Points on a hilly landscape, in no order, each with its height.
From any point a ball rolls to the lowest of the 5 points nearest to it. It stops when none of these is lower. Distance is the straight distance between rows; heights are no part of it.
botum: -7  1  10  -6  -7  -9  -23  -28  17  -27  3  22  27  -3  -10  2  -6  -11  -9  19  -22  6  23  9  31  -13  -3  11  19  -3  -3  -5  -16  47  21  -32  height 4.67
dor: -8  -6  9  3  -5  -4  -9  -19  2  -6  8  12  14  1  -3  -2  0  3  -15  9  -2  1  1  0  13  2  5  9  2  2  -9  -2  -3  15  2  -8  height 3.84
tedud: -5  -17  12  -5  1  -12  -17  -27  1  -9  8  19  24  3  -3  -5  -6  6  -16  11  2  9  4  4  19  13  0  21  14  3  -13  3  -11  20  9  -15  height 3.68
rofe: -15  0  7  11  2  -1  -9  -6  -4  -4  -2  5  0  2  7  -11  10  4  -4  22  18  -7  1  -7  4  11  6  -6  0  2  -2  6  7  10  -16  8  height 4.84
gosa: 13  -14  6  -14  1  -18  11  -3  -5  12  12  5  20  -2  -7  4  -5  0  0  -26  -17  9  -11  8  5  6  -6  9  -1  3  -5  -2  -7  -9  29  -18  height 3.52
sak: -7  -9  7  -4  0  -8  -25  -31  11  -18  5  24  25  3  -8  -3  -9  -4  -16  14  -7  7  13  5  23  3  -3  16  18  0  -8  2  -14  38  11  -21  height 4.22
fisek: 8  -22  -7  -8  20  -20  0  12  -11  16  8  0  -3  -2  -5  -21  -12  1  15  14  32  5  -17  11  -11  35  -5  6  2  4  3  19  4  -12  2  -1  height 2.89
nugev: -3  -26  -11  -16  28  -16  -8  8  -20  13  8  1  -4  0  4  -26  -12  4  17  24  44  5  -13  12  -2  48  -12  17  10  8  -5  21  5  -3  -3  12  height 3.54
sok: -12  12  9  15  -14  7  -8  -13  7  -19  3  5  9  -2  2  6  6  -1  -19  9  -17  -9  13  -12  9  -21  11  -1  -4  -1  -5  -7  0  19  -13  3  height 4.96
Vedem: -5  23  5  0  -13  10  -1  -13  10  -20  -4  13  12  0  -4  17  -2  -13  -11  -8  -40  3  17  1  18  -35  2  5  7  -2  1  -19  -4  22  4  -13  height 5.17
nop: -5  9  7  -3  -10  -4  -19  -22  16  -23  2  16  21  -3  -6  5  -5  -11  -14  9  -31  4  19  10  26  -20  -5  10  16  -3  -3  -9  -14  37  24  -29  height 5.05
ripuz: 15  -15  -16  -2  16  -6  2  19  -5  15  11  -11  -19  -2  -3  -18  -14  1  12  4  28  -3  -15  11  -27  24  -8  1  -6  4  6  20  7  -23  3  5  height 3.28
Tubi: -12  5  -4  17  9  7  -11  7  -11  -2  -8  -8  -19  1  12  -18  4  -4  5  24  33  -10  -1  -4  -13  9  0  -9  -3  9  8  12  8  -9  -26  23  height 4.85
ful: -11  7  6  16  0  5  -6  0  0  -2  -5  -2  -8  0  7  -8  10  0  -2  20  14  -15  3  -12  -1  0  5  -14  -2  1  1  3  5  3  -19  13  height 4.34
ril: -11  25  5  15  -12  19  5  6  1  -13  -9  -4  -6  -3  2  20  9  3  -6  0  -21  -14  10  -21  1  -27  14  -17  -10  -4  0  -14  0  7  -27  16  height 4.14
Niv: 8  5  -21  -2  8  16  8  29  0  8  -2  -25  -35  -2  0  1  -5  3  12  -11  15  -6  -6  -3  -29  0  -4  -7  -7  0  4  8  6  -29  -7  18  height 2.90
fet: -7  34  1  8  -18  17  1  -5  7  -28  -13  5  9  -1  -2  27  3  -10  -17  -3  -46  -8  24  -8  12  -41  8  0  5  -5  3  -18  -7  24  -14  -3  height 5.20
Dekep: -9  -8  -4  1  14  -4  -8  5  -13  6  -2  -1  -9  4  8  -23  4  0  8  27  40  -3  -4  6  -4  32  -4  3  7  5  -1  14  7  -1  -17  14  height 3.96
Fafom: 5  -16  3  -5  6  -15  0  2  -3  18  6  -1  3  -2  -1  -13  -4  1  10  5  20  -1  -11  6  -1  22  -5  -1  0  -3  3  9  2  -8  6  -7  height 3.38
Zif: -7  -6  8  5  -5  -7  -4  -10  1  3  4  7  6  -1  3  -7  5  4  -3  7  3  -6  -2  -3  6  6  2  -4  -3  -3  -2  1  4  2  1  -2  height 1.43
dadip: 2  17  -8  -3  -7  12  20  19  3  -2  -24  -8  -18  1  0  23  14  6  4  -18  -13  7  2  -10  -8  -24  9  -21  -6  -12  9  -17  4  -10  -11  7  height 2.01
nudo: -11  1  0  9  2  2  -8  -2  -2  2  -4  -3  -8  2  9  -13  10  -1  4  17  21  -6  -1  -5  -4  12  3  -8  -1  -1  4  8  6  3  -13  9  height 3.79
Tav: 6  16  -19  -2  4  19  15  33  3  3  -15  -24  -35  -1  4  12  4  5  13  -15  8  -1  -4  -4  -25  -10  3  -14  -4  -5  10  -1  5  -23  -14  17  height 2.54
Git: -2  14  6  -4  -13  4  0  -15  11  -13  0  11  11  0  -4  13  -1  -11  -11  -11  -36  7  12  6  14  -27  -1  9  9  -2  1  -16  -6  15  13  -13  height 4.68
Sig: -11  10  9  8  -11  2  -20  -25  11  -25  4  10  15  -3  -3  3  -1  -6  -19  15  -20  -6  16  -3  16  -19  2  10  8  1  -3  -4  -4  31  0  -11  height 4.59
Fepuv: 14  -3  -14  -9  11  -1  10  24  -1  15  1  -14  -21  -5  -4  -1  -5  -1  22  -12  11  -1  -14  6  -22  12  -10  -4  -3  -3  5  6  7  -26  7  7  height 2.94
pirov: -1  -16  7  -9  1  -17  -16  -27  1  -3  11  16  26  2  -6  -6  -12  4  -13  3  -3  11  0  7  17  10  -2  18  12  2  -14  2  -11  20  20  -22  height 4.20
Zas: -2  10  -9  13  1  15  0  15  1  4  -6  -18  -27  0  7  -7  4  -3  6  7  19  -11  -5  -10  -23  -5  0  -16  -4  2  7  6  4  -15  -22  21  height 3.64
beve: -3  -24  7  -13  12  -19  -10  -14  -11  9  7  15  19  1  4  -10  -5  12  3  17  21  6  -9  7  17  35  -2  11  5  3  -10  10  -3  12  3  -6  height 3.37
Volin: -11  -12  7  0  8  -9  -10  -12  -9  5  1  10  7  3  6  -17  6  5  1  21  27  0  -2  -2  10  25  1  1  4  1  -6  8  6  9  -12  4  height 3.43
Zedos: 12  0  0  -11  -2  -2  21  5  2  12  -6  0  3  0  -4  17  5  4  7  -27  -16  9  -4  3  2  -2  -2  -5  -3  -4  0  -14  -1  -14  13  -8  height 1.72
Bego: -12  -8  9  3  -2  -5  -13  -17  -2  -2  3  11  13  1  2  -9  4  4  -8  17  13  2  3  -5  12  15  4  2  2  1  -8  3  3  13  -7  -4  height 3.80
Lezos: -5  0  -1  8  5  -2  -2  5  -3  9  -1  -5  -11  1  6  -17  4  3  9  10  23  -7  -3  0  -13  15  -3  -8  -3  -2  6  11  6  -8  -12  6  height 3.98
venu: -6  -17  10  -5  6  -13  -11  -20  -3  -1  6  18  19  3  1  -11  0  9  -9  15  14  4  0  0  17  21  2  13  5  4  -11  6  -2  15  2  -4  height 3.47
gat: 13  -8  -15  12  14  19  0  27  -4  7  3  -23  -33  1  7  -12  -5  5  6  4  33  -9  -5  2  -31  12  0  -2  -15  7  4  19  10  -33  -16  25  height 3.27
dat: 0  11  -16  10  4  18  1  22  3  3  -6  -24  -32  0  6  -3  -2  2  10  0  20  -11  -4  -10  -26  -3  -3  -12  -7  3  10  7  1  -22  -20  23  height 3.25
vud: 3  11  -19  2  9  22  7  27  1  1  -9  -26  -36  0  4  5  -1  5  11  -8  13  -8  -5  -6  -30  -9  0  -12  -9  -4  10  3  4  -27  -18  23  height 2.97
Fusi: 0  -18  8  -6  0  -18  -2  -9  -3  10  6  9  13  0  3  -12  2  6  1  8  14  1  -7  2  9  21  -2  2  1  -4  -4  7  1  0  7  -9  height 3.00
zelif: -5  1  11  6  -10  -1  -1  -9  3  -2  4  4  4  1  0  2  4  3  -6  2  -10  -3  0  -3  6  -8  3  1  -4  -2  -7  -6  1  4  2  -7  height 2.84
Nime: 7  -22  8  -13  1  -22  -3  -11  -5  13  15  8  25  0  -6  -5  -10  7  -2  -8  -6  10  -10  8  11  17  -5  12  -2  0  -7  6  -8  2  26  -20  height 4.15
rodu: 8  -14  6  -9  -1  -19  1  -13  -3  8  14  8  25  0  -8  1  -11  1  -5  -14  -15  11  -8  11  13  9  -5  15  2  3  -10  0  -10  3  31  -21  height 5.01
tiven: 0  16  3  -1  -11  12  15  4  5  -5  -12  -2  -7  -2  2  16  8  5  -3  -14  -20  0  4  -10  3  -21  10  -13  -5  -7  0  -16  2  -2  -11  5  height 2.37
rapod: -13  -4  -9  9  18  3  -14  6  -15  5  -7  -4  -14  4  13  -20  2  0  8  26  40  -5  0  3  -9  27  -3  1  2  10  -1  14  12  -4  -22  22  height 4.05
gupiz: -14  25  5  18  -18  16  -5  -7  4  -25  -6  0  7  -2  0  18  4  -5  -18  7  -30  -20  18  -17  9  -32  14  -5  -4  -1  -3  -9  -4  19  -23  9  height 9.01
ziba: -9  0  10  6  -9  -1  -13  -21  8  -16  8  11  15  1  -2  -2  -1  -3  -16  7  -15  0  9  -1  14  -11  3  9  5  1  -7  -2  -4  17  5  -10  height 4.13
dev: 22  -23  -11  -7  23  -19  4  17  -9  20  16  -6  -6  -5  -8  -18  -22  -4  20  6  29  5  -25  11  -19  33  -10  9  -1  6  5  20  6  -22  15  -1  height 1.29
fep: -5  3  -13  27  16  22  -12  20  -16  -2  -10  -21  -27  2  18  -16  2  -1  0  24  46  -16  4  -1  -21  14  10  -6  -13  18  2  15  11  -20  -36  37  height 5.63
Num: 16  -14  -18  5  15  9  4  24  -4  9  12  -20  -26  -2  4  -12  -9  5  11  -1  31  -5  -9  7  -32  15  -5  -2  -7  5  3  21  11  -34  -6  17  height 3.22
vefo: 5  2  0  -6  -5  -1  12  10  3  12  -3  -7  -10  0  -2  5  6  2  13  -15  -4  1  -4  -2  -6  2  -4  -8  -3  -5  4  -4  2  -11  8  1  height 1.23
Melum: -2  -18  12  -1  -1  -13  -8  -19  2  0  10  10  18  1  -1  -6  -3  4  -10  6  2  3  -2  1  12  12  0  8  4  -1  -12  4  -3  9  9  -10  height 3.50
Vufim: -8  11  8  4  -13  4  1  -12  10  -9  3  6  9  -1  -1  8  1  -6  -10  -6  -28  -1  9  -2  11  -19  4  4  0  0  -6  -11  -4  12  4  -5  height 4.08
vur: 14  -15  -2  -12  8  -20  6  9  -3  20  11  -4  1  -2  -6  -6  -3  0  17  -5  9  3  -16  8  -7  23  -9  2  -6  -2  1  10  2  -11  18  -11  height 3.75
zona: -8  9  9  9  -13  6  1  -2  6  -3  0  0  -2  0  2  4  9  2  -4  -4  -13  -5  3  -10  4  -16  5  -9  -6  -2  -3  -7  2  3  -8  5  height 3.60
zomo: -10  27  6  7  -14  9  -11  -16  12  -31  0  9  16  -7  -2  15  2  -13  -15  11  -41  -10  24  -3  15  -35  6  3  4  -3  -1  -9  -7  34  -4  -11  height 5.85
fer: 14  -23  1  -12  13  -27  4  4  -8  20  13  2  16  -3  -7  -10  -8  1  15  1  12  9  -18  7  0  30  -6  5  -3  -3  -1  12  -1  -8  22  -18  height 4.04
lufip: 8  -4  -10  1  7  1  4  16  -2  8  4  -9  -21  0  1  -13  -4  -1  14  1  22  -7  -9  2  -24  15  -7  -3  -3  -1  5  14  6  -21  -2  8  height 3.07
Konu: 1  -24  8  -8  7  -25  -6  -11  -4  11  12  13  21  1  0  -8  -6  10  -1  5  8  9  -9  6  12  25  -2  12  2  -1  -8  6  -7  7  15  -13  height 3.31
nebor: -9  3  11  6  -10  0  -2  -4  4  0  2  2  0  -1  2  -3  10  1  -1  6  2  -8  2  -5  5  -3  2  -6  -7  -4  -3  0  4  4  -6  3  height 2.79
kinog: 6  23  -10  -3  -21  10  20  3  8  -19  -23  -3  5  6  -9  34  12  -1  -25  -29  -39  19  16  -2  -3  -52  10  -11  -1  -12  17  -25  -3  1  -3  -10  height 5.48
Pifo: -9  -17  7  -6  12  -12  -11  -13  -12  9  1  12  10  1  6  -13  3  8  2  22  28  2  -3  1  17  34  -2  9  10  2  -9  12  2  14  -7  8  height 3.33
rogip: 23  -22  -18  -1  19  -5  6  24  -8  15  14  -13  -19  -3  -6  -15  -19  0  16  -4  30  2  -18  10  -27  27  -8  6  -6  7  3  23  11  -30  7  9  height 2.93
pifel: -12  17  9  13  -14  15  1  -1  3  -11  -3  -3  -2  0  4  9  9  4  -5  -2  -14  -13  6  -18  3  -21  12  -12  -8  0  -1  -6  0  5  -18  11  height 3.35
Teg: -13  14  8  16  -6  6  -5  -6  2  -8  -3  -2  -2  -3  5  0  11  0  -7  12  3  -15  4  -16  4  -10  10  -15  -8  -2  1  -3  5  9  -20  11  height 3.51
Pefaf: -12  19  -2  19  -2  15  -5  8  -2  -4  -10  -16  -17  2  6  -1  11  -2  6  15  11  -20  3  -18  -11  -13  8  -25  -9  1  12  -2  2  -1  -33  26  height 3.63
Sor: -10  23  7  6  -14  6  -15  -20  14  -29  -1  10  16  -4  -5  9  -3  -12  -15  14  -36  -5  25  0  17  -30  2  6  9  -2  0  -10  -9  36  1  -15  height 5.27
vum: -1  -9  7  -8  -5  -16  -16  -25  8  -9  11  15  27  -1  -8  1  -13  -7  -13  -5  -19  14  6  13  20  -1  -7  18  12  -3  -7  2  -13  24  28  -29  height 4.29
fulik: 6  -14  8  -5  -5  -17  3  -6  -1  9  12  4  14  0  -1  -2  -4  3  2  -10  -6  4  -7  3  6  11  -5  5  -4  -2  -7  -3  -2  -3  19  -13  height 3.32
nufu: -5  17  8  6  -14  15  7  -1  5  -7  -7  1  2  0  2  15  6  3  -6  -10  -22  -4  9  -13  6  -28  10  -8  -7  -1  -1  -18  -1  6  -9  6  height 3.11
vasib: 7  2  0  -6  -8  0  21  -2  2  3  -9  6  4  5  -4  18  6  1  -2  -32  -23  10  0  2  4  -14  2  -1  0  -2  2  -17  -2  -10  13  -8  height 1.87
Met: -7  -19  -11  -6  26  -4  -11  10  -21  10  4  -3  -12  1  6  -24  -7  3  14  26  47  1  -7  14  -10  41  -10  17  7  14  -4  22  8  -7  -13  20  height 3.78
lakab: -6  7  4  6  -1  2  3  2  0  5  -2  -6  -10  1  4  -7  11  3  4  4  5  -6  -4  -8  -3  1  1  -11  -3  -3  2  1  6  -1  -6  5  height 1.86
pebu: 7  -3  4  -9  -7  -2  16  -7  3  5  2  8  11  4  -2  12  -1  -1  -3  -27  -26  10  -1  3  8  -7  -3  7  -1  2  -4  -11  -3  -2  20  -11  height 2.26
Misap: 3  -9  8  0  -3  -8  2  -7  0  9  6  1  3  -2  -1  -4  2  5  4  -2  2  -3  -5  -1  5  9  -2  -2  -4  -3  -2  0  -1  -2  8  -7  height 2.34
Lev: 2  10  5  -10  -9  1  -4  -16  11  -10  -1  13  20  1  -7  13  -6  -15  -5  -15  -36  12  15  13  24  -23  -4  12  17  -1  -2  -12  -11  23  27  -30  height 5.49
Dased: 14  -31  -13  -15  32  -21  0  17  -19  16  13  -1  -5  -2  -4  -22  -22  2  17  17  41  10  -22  11  -12  43  -8  15  4  12  1  24  6  -17  5  5  height 3.55
Tiz: 4  11  -3  -8  -4  8  18  16  5  6  -15  -10  -16  -1  0  14  11  8  11  -19  -9  2  -2  -4  -7  -14  3  -16  -7  -9  7  -13  5  -11  -4  4  height 1.65
dage: 1  -22  -14  -4  23  -8  -4  13  -16  13  6  -5  -12  4  4  -26  -12  2  9  22  44  1  -11  13  -13  38  -6  11  6  11  -1  23  10  -16  -4  12  height 3.58
novi: -3  -21  9  -7  7  -16  -11  -20  -4  1  6  19  20  4  0  -9  -4  9  -10  11  12  7  -1  4  19  25  0  17  8  3  -10  7  -5  14  7  -9  height 3.46
lutu: 15  -20  -1  -16  11  -27  9  9  -4  24  14  -1  7  -6  -8  -6  -8  3  18  -10  7  12  -19  7  -1  23  -9  4  -5  0  3  8  -2  -14  27  -13  height 5.02
fisa: 1  11  -3  1  -2  6  8  14  4  7  -7  -12  -21  -1  2  -1  8  3  13  -4  7  -6  -6  -7  -13  0  -2  -16  -5  -6  6  0  4  -11  -6  10  height 0.97
Fege: -6  5  -12  21  12  17  -10  15  -11  -2  -9  -18  -26  5  13  -17  0  -3  2  23  36  -15  3  -5  -23  8  4  -7  -7  13  5  14  8  -16  -33  33  height 4.71
tused: 9  8  1  -11  -11  3  12  -11  4  -4  -8  11  14  2  -7  20  3  -9  -9  -28  -36  18  7  10  12  -23  -5  8  10  1  2  -20  -7  4  22  -17  height 4.97
Tago: 16  -10  -14  -10  11  -4  8  24  -1  17  6  -14  -20  -3  -5  -6  -11  0  20  -9  15  -1  -17  10  -26  19  -12  -1  -5  -3  7  12  7  -26  8  6  height 3.02
bakid: 5  -15  -15  -1  21  -3  -3  16  -15  10  4  -6  -15  3  3  -24  -7  0  9  17  38  0  -8  10  -20  31  -4  6  2  8  2  21  11  -18  -8  12  height 3.76
fopo: 6  -5  3  -5  -6  -6  12  1  0  10  4  1  3  -1  -2  7  4  3  8  -16  -10  3  -5  0  4  1  -2  -1  -5  -3  -4  -7  0  -8  12  -5  height 1.57
pur: -5  -1  7  -2  -11  -5  0  -18  4  -1  7  6  11  -1  -3  4  0  -3  -8  -8  -20  4  2  3  10  -9  1  8  2  2  -6  -9  -4  6  13  -12  height 3.74
sivuk: 12  13  -5  -11  -12  8  16  -10  6  -9  -14  12  15  6  -11  23  5  -7  -16  -31  -38  21  8  9  13  -35  -3  2  11  -6  9  -22  -5  6  20  -22  height 5.21
dufu: -11  10  10  12  -10  7  -4  -11  4  -10  1  3  6  0  6  2  10  0  -10  6  -8  -11  6  -13  4  -13  6  -8  -5  1  -4  -6  1  12  -10  7  height 4.31
ris: -3  19  -9  -1  -3  16  15  21  4  2  -18  -17  -24  -1  5  12  10  2  12  -9  -2  -5  -1  -12  -12  -15  6  -22  -5  -10  9  -10  2  -17  -13  15  height 2.00
Tebo: 3  18  -5  -1  -16  15  16  -2  9  -15  -22  7  5  8  -5  30  10  1  -18  -24  -35  14  15  -3  5  -40  10  -4  2  -7  9  -22  -4  3  0  -6  height 5.61
nuso: 0  3  5  -2  -8  1  11  0  4  3  -3  -1  -2  -2  1  9  7  3  2  -13  -13  -1  -2  -2  4  -9  3  -7  -5  -4  -1  -10  3  -5  2  0  height 1.53
dogo: 5  13  4  -3  -13  8  12  -5  6  -10  -10  8  8  5  -4  20  4  -3  -9  -22  -32  11  8  -2  8  -29  6  2  3  -1  2  -20  -1  5  3  -6  height 5.10
mener: 7  0  4  -18  -1  -10  0  -14  2  0  3  14  30  2  -11  11  -7  -18  -4  -24  -35  18  5  18  22  -12  -7  17  18  1  -3  -8  -16  13  41  -33  height 5.28
Tupe: -3  -2  8  -6  -9  -11  -9  -20  3  -6  7  9  22  1  -7  2  -8  -5  -12  -5  -22  8  1  8  14  -5  -4  14  10  -1  -9  -4  -8  14  24  -22  height 1.78
dul: 12  -10  1  -14  5  -16  12  7  -4  17  8  -1  4  -3  -5  2  0  2  15  -19  -5  4  -14  5  0  15  -7  -3  -6  -2  -3  0  -2  -13  20  -10  height 3.23
mefo: 7  0  -19  18  12  28  -5  28  -3  0  -1  -29  -36  1  8  -7  1  4  3  5  33  -12  1  -6  -33  2  4  -7  -18  7  8  17  8  -28  -24  32  height 3.93
fon: 2  -10  1  0  3  -10  -1  2  -4  12  3  -2  -3  -1  3  -14  3  1  11  8  20  -3  -9  2  -5  19  -5  -5  0  -3  4  6  6  -6  1  -2  height 3.59
vekas: -3  9  3  1  -8  12  10  10  7  5  -10  -8  -15  0  3  10  8  4  7  -9  -5  -5  0  -12  -2  -12  3  -16  -6  -6  5  -10  2  -5  -8  9  height 1.88
fani: -12  1  12  11  -4  -2  -4  -12  -1  -7  3  7  8  3  3  -6  8  4  -12  16  6  -5  5  -6  8  1  7  -4  -4  0  -3  2  6  11  -11  1  height 3.36
nobe: -12  19  9  22  -16  16  -3  -1  2  -15  -7  -5  -1  -4  4  12  10  -3  -8  13  -9  -19  9  -22  2  -22  14  -17  -10  -2  -1  -9  1  14  -33  18  height 5.76
lag: 5  16  -6  -4  -11  10  26  13  5  -6  -21  -2  -8  3  -1  26  16  7  -5  -25  -20  7  5  -7  -1  -27  12  -14  -6  -8  8  -21  3  -9  -5  -1  height 2.63
dafi: 10  -25  -5  -16  22  -27  -1  7  -12  19  9  4  6  -1  -4  -19  -13  2  16  13  29  8  -19  8  -7  36  -8  8  4  2  3  17  4  -7  10  -7  height 3.29
Dilud: -3  5  4  3  -8  3  3  5  4  6  -1  -4  -8  -2  4  -1  7  2  7  -3  -2  -4  -2  -6  -4  -3  0  -9  -6  -3  -1  -8  2  -4  -1  3  height 1.60
ved: -4  -2  -10  11  15  10  -6  15  -11  3  -6  -13  -22  1  12  -20  -2  -1  4  19  40  -9  -1  1  -21  19  -1  0  -3  11  4  16  10  -20  -23  24  height 4.06
tonu: -7  -20  1  -11  18  -13  -11  -2  -15  12  6  10  6  3  4  -21  0  7  12  25  37  5  -7  6  9  40  -8  8  11  5  -6  14  4  6  -5  7  height 3.30
zotom: 7  -4  -15  8  10  10  -1  20  -3  6  4  -18  -30  -2  5  -11  -4  1  12  4  30  -9  -7  2  -30  10  -7  -4  -5  7  5  16  6  -24  -12  18  height 3.26
Zafub: 11  6  -18  -10  8  9  15  26  2  10  -6  -17  -26  -4  1  3  -2  2  18  -17  7  0  -9  2  -25  3  -7  -9  -3  -8  8  1  6  -26  -2  11  height 2.87
Fozu: -9  7  12  7  -12  0  -3  -13  6  -9  6  7  8  1  0  3  1  -1  -14  0  -13  -6  5  -4  7  -12  7  3  -4  1  -4  -6  -2  12  -2  -3  height 3.48
visi: 19  -9  -20  3  15  24  7  32  -2  9  3  -30  -38  -2  2  -3  -9  10  8  -7  29  -11  -8  3  -34  9  -1  -3  -14  3  4  20  12  -39  -11  26  height 3.08
kito: -6  32  0  7  -18  20  10  0  8  -24  -19  3  5  3  1  31  5  -5  -20  -12  -42  -3  19  -10  5  -44  13  -6  0  -4  4  -24  -5  15  -18  3  height 4.70
lanu: -1  -5  8  -12  -2  -12  -17  -24  14  -13  4  16  33  -5  -12  3  -10  -11  -8  0  -30  11  16  13  33  -8  -12  11  17  -3  -7  -5  -21  38  40  -38  height 5.50
rageg: 16  -7  3  -11  -3  -9  16  2  -5  14  2  2  8  0  -4  10  2  2  9  -26  -13  10  -9  6  8  2  -5  3  -3  0  -1  -7  -5  -11  21  -11  height 2.18
kiro: -14  17  6  23  -8  12  -5  1  -1  -11  -7  -4  -1  -2  7  8  14  -3  -4  19  -1  -21  7  -18  -2  -17  11  -22  -11  -2  2  -3  2  10  -34  19  height 4.11
rulu: -7  9  -11  21  7  18  -11  17  -6  -2  -11  -22  -29  1  10  -9  1  1  3  16  29  -16  2  -7  -29  -1  2  -13  -8  10  10  10  7  -17  -29  29  height 4.23
Ret: -4  -7  8  0  -11  -6  0  -15  2  0  10  5  10  -1  0  1  0  2  -5  -3  -11  0  -2  0  7  -1  2  3  -1  -2  -7  -4  -3  2  7  -8  height 2.99
povo: 1  12  6  -5  -12  5  6  -9  4  -5  -2  9  9  5  -3  14  1  -6  -7  -22  -33  9  5  5  12  -25  0  9  7  1  -4  -14  -6  8  13  -14  height 4.66
Vonad: -5  26  2  3  -18  15  3  -8  11  -25  -12  9  10  -1  -4  23  0  -10  -12  -7  -44  1  20  -2  11  -43  7  1  5  -3  4  -18  -7  20  -4  -8  height 4.33
Gegon: 14  -14  6  -17  4  -21  10  -8  -5  11  12  9  29  -1  -7  6  -9  -4  -1  -29  -27  20  -8  12  14  2  -11  20  6  7  -6  -5  -13  -2  38  -25  height 5.03
ferel: -4  -8  8  0  -6  -8  -17  -25  8  -12  10  13  21  4  -4  -2  -9  -3  -17  8  -10  6  8  3  13  0  -1  15  11  -1  -6  -1  -6  24  11  -18  height 3.71
Lil: 0  -19  8  -6  -1  -18  -8  -16  -3  4  11  13  22  -1  -4  -8  -5  6  -8  2  3  8  -5  2  14  18  -1  15  5  0  -7  3  -6  10  15  -18  height 3.62
Vod: -6  9  0  10  -1  3  -5  4  1  1  -3  -7  -17  0  6  -11  9  -4  8  12  15  -9  -3  -8  -13  0  0  -15  -5  -1  5  5  5  -7  -19  11  height 3.01
rupa: 7  6  -2  -6  -4  4  20  9  3  6  -10  -3  -5  0  0  15  10  6  5  -25  -13  4  -1  -4  -2  -11  2  -11  -4  -7  2  -14  2  -13  3  -3  height 1.46
lofa: -8  10  8  3  -10  -1  -19  -22  13  -23  5  14  17  -3  -6  3  -5  -10  -16  12  -25  -1  15  4  19  -15  2  11  12  -1  -4  -5  -8  34  10  -18  height 4.61
duk: 7  -5  -13  14  17  18  -3  21  -5  6  0  -20  -28  3  9  -16  -4  1  4  11  38  -10  0  -2  -29  14  3  -3  -11  10  7  19  13  -30  -22  28  height 3.56
rol: 10  15  -8  -3  -16  8  22  2  7  -11  -21  -1  5  7  -11  30  16  3  -20  -34  -31  19  11  -2  -3  -39  8  -10  -4  -9  13  -24  -5  -3  3  -10  height 4.42
Kariv: -8  -26  1  -17  23  -12  -15  -3  -18  12  9  10  4  0  9  -20  -1  7  17  27  42  4  -9  7  11  47  -13  17  10  7  -12  15  -2  16  -7  17  height 3.34
Riv: -7  14  5  11  -9  11  2  6  6  -4  -4  -7  -10  -2  4  5  10  2  3  2  -2  -13  1  -18  -3  -15  4  -18  -10  0  4  -9  2  -1  -18  16  height 2.35
dure: -3  8  7  -7  -12  -2  -7  -20  14  -15  3  14  18  -4  -7  9  -5  -15  -10  -6  -36  8  14  13  23  -22  -6  12  15  -3  -4  -11  -12  26  29  -27  height 5.60
dos: 10  -7  -4  -7  4  -10  8  13  -3  17  6  -8  -7  -7  -2  -6  -5  0  21  -9  8  -1  -13  4  -12  16  -11  -1  -3  -5  5  4  3  -14  13  -2  height 3.16
sifum: -4  20  6  2  -16  11  4  -9  9  -13  -4  9  9  1  -3  17  3  -6  -11  -11  -36  2  12  0  9  -33  2  4  6  -1  0  -18  -6  13  -2  -5  height 4.73
Pab: 18  -28  -9  -16  31  -25  1  16  -13  19  16  -1  -1  -4  -6  -20  -23  -2  17  9  34  12  -26  12  -14  39  -9  12  2  6  5  23  5  -18  17  -2  height 2.73
kir: -6  22  0  4  -9  14  12  12  3  -6  -14  -7  -14  0  4  19  12  6  2  -11  -11  -7  5  -14  -2  -22  11  -18  -8  -7  3  -14  0  -4  -18  10  height 2.36
zami: 14  -4  -22  4  14  29  7  37  -1  6  -2  -35  -41  1  5  2  -5  10  8  -9  25  -10  -2  -3  -34  0  3  -8  -18  0  7  16  11  -38  -16  33  height 3.39
moso: 10  -2  1  -15  -4  -6  10  -11  -1  6  -2  10  21  6  -10  13  -3  -10  -3  -31  -32  18  1  16  13  -13  -7  13  13  2  -1  -11  -12  3  32  -24  height 5.25
kep: -2  -19  1  -9  10  -17  -4  -3  -7  13  3  6  6  1  3  -18  -1  5  8  19  26  2  -9  4  4  33  -3  2  5  -1  -2  11  3  -1  2  -1  height 3.21
Ner: -12  18  7  22  -5  11  -5  4  -1  -4  -10  -9  -7  -2  8  0  11  -4  1  17  6  -18  3  -18  -2  -10  9  -22  -10  -2  3  0  2  5  -27  20  height 3.13
zuze: -5  22  4  5  -16  17  7  -4  5  -17  -11  5  2  2  0  25  4  0  -14  -12  -33  -3  14  -12  8  -35  12  -4  -2  -3  2  -20  -1  10  -13  3  height 1.47
lun: 0  -2  5  -9  -8  -10  -8  -19  8  -2  6  11  23  -2  -9  4  -11  -10  -7  -14  -30  10  4  13  20  -11  -5  16  12  0  -6  -5  -13  16  32  -26  height 3.97

Call two points neighbours if one is among the 5 nearest of the other. Go from one point of each pair to the other, from neighbour to neighbour, staying as low as possible. Name the highest point that can't be avoided.
Zif, zuze => nufu
fisa, dev => Tago
Zif, Tupe => ferel
Zif, fisa => Misap

Two balls start at each pair of points below. Name the first point that both come to, or write -.
gat, rulu => Niv
Volin, Lil => Fusi
gosa, moso => fopo
tused, sifum => Vufim
Met, Dekep => tonu
dogo, Git => Vufim
mefo, vud => Tav

For each start below, name the point where the ball stops.
dufu => fisa
Sor => Zif
Nime => Zif
Fege => fisa
beve => Zif
Gegon => fisa
Kariv => Zif
Ner => fisa
